The views of a scene show one set of named points, each view turned or mirrored, and shifted as a whole, with a little noise and some points left out.

Scene 1
View 1
J268: [-1.29 -1.32  0.81 -0.76 -1.23 -2.75  2.75  0.65 -1.02]
J95: [ 2.00  0.87 -0.87  0.84 -1.42 -2.30  2.16  0.88  2.20]
J531: [ 2.25 -2.60 -1.62  2.80 -1.23  2.39 -2.36  0.64 -1.98]
J640: [ 2.09 -1.65 -1.10  2.38 -1.51  0.79 -0.57  0.55 -0.04]
J745: [ 1.21 -0.88 -1.72  0.67 -1.17 -0.25 -0.73  1.26 -1.45]
J652: [ 1.09 -1.54 -1.33  1.25 -1.32  0.16 -0.89  1.06 -1.55]
J982: [ 1.34 -1.74 -1.01  1.45 -1.19  0.11 -0.36  0.83 -0.98]
J673: [ 1.02 -0.54 -1.82  0.24 -1.17 -0.60 -0.35  1.53 -1.09]
J33: [ 2.39 -1.74 -2.63  2.13 -1.25  1.93 -2.70  1.09 -1.78]
J204: [-1.18 -1.84  3.15  0.47 -1.62 -3.96  5.32 -0.14  1.28]
J758: [ 0.00 -2.05 -1.67  0.16 -1.09  0.41 -1.43  1.58 -3.64]
J749: [ 0.61 -4.23  2.05  3.51 -1.67  0.73  0.85 -0.61 -0.71]
View 2
J673: [ 1.00  0.89 -2.61  1.50  1.01 -1.17  1.34 -2.67 -1.05]
J982: [ 0.84  1.25 -3.38  1.06  1.49 -3.15 -0.54 -2.72 -1.26]
J749: [-0.06  1.72 -2.99  1.28  0.46 -4.98 -0.86 -1.50 -2.29]
J640: [-0.08  2.32 -3.10  2.22  0.70 -3.30  0.79 -1.25 -2.55]
J652: [ 0.61  1.77 -3.38  1.92  1.39 -2.25  0.80 -2.59 -1.67]
J33: [ 0.29  3.97 -4.57  2.97  2.39 -1.41  1.34 -2.27 -3.00]
J745: [ 0.76  1.54 -3.22  1.66  1.30 -1.38  1.26 -2.62 -1.37]
J268: [ 1.58 -2.25 -1.29 -0.36 -0.25 -3.27 -0.65 -3.26  0.72]
View 3
J640: [ 1.33 -2.23 -0.54 -1.63 -0.63  1.58 -1.29 -0.17  0.01]
J749: [ 0.79 -3.27 -2.21 -1.45 -1.64  0.96 -0.33 -1.06 -1.00]
J673: [ 0.37 -0.70  1.99 -1.52 -1.13  1.78 -0.32 -0.62 -0.75]
J745: [ 0.56 -0.92  1.59 -1.90 -1.19  1.53 -1.11 -0.64 -0.53]
J758: [-0.92 -1.18  2.14 -2.55 -2.77  1.13 -2.13 -2.03 -1.18]
J982: [ 0.64 -1.74  0.33 -1.65 -1.22  1.58 -0.71 -0.70 -0.70]
J204: [ 0.70 -2.28 -1.98  1.82 -1.82  2.32  5.84 -1.17 -4.48]
J531: [ 0.75 -2.66 -0.15 -3.13 -1.15  0.72 -3.65 -0.78  0.70]
J268: [-0.59 -1.08  0.89  0.12 -2.67  2.18  3.22 -1.94 -3.74]
J33: [ 0.98 -1.88  0.99 -3.16 -0.80  0.83 -3.58 -0.59  1.18]
J652: [ 0.44 -1.52  0.86 -1.87 -1.43  1.45 -1.36 -0.92 -0.61]
J95: [ 2.30 -0.60  0.57  0.59  0.73  2.83  2.91  1.31 -1.37]
View 4
J745: [-0.12 -0.27  1.62  0.85 -0.38  0.18  1.53  0.58  2.46]
J982: [ 0.43  0.03  1.27  0.82  0.52 -0.12  2.04  0.30  1.66]
J749: [ 1.27 -0.29  0.90  0.61  2.42 -0.56  2.93 -0.24 -0.17]
J673: [-0.40  0.36  1.24  0.50 -0.29 -0.37  1.73  0.79  3.04]
J652: [-0.12 -0.30  1.51  0.58  0.15  0.24  1.68  0.54  1.62]
J531: [ 0.69 -2.00  1.81  1.13  0.39  1.56  0.84  0.24 -0.53]
J268: [-1.22  2.38  0.19 -1.20  2.35 -3.40  3.70  1.01  3.39]
J95: [ 2.28  2.07  0.44  2.13  0.48 -1.67  4.22 -0.66  5.12]
J640: [ 1.54 -0.44  1.41  1.52  0.90  0.45  2.24 -0.28  1.07]
J758: [-2.17 -0.53  1.74 -0.73 -0.23  0.34  0.75  1.42  1.31]
J33: [ 0.34 -1.97  2.15  1.51 -0.86  2.20  0.36  0.15  0.51]
J204: [ 0.92  3.80 -0.59 -0.34  4.45 -4.87  6.10  0.12  3.27]

In a view up to two points have been moved. Name them for each view, in the order of its rows, or write none.
view 1 | J749
view 2 | J982
view 3 | none
view 4 | none
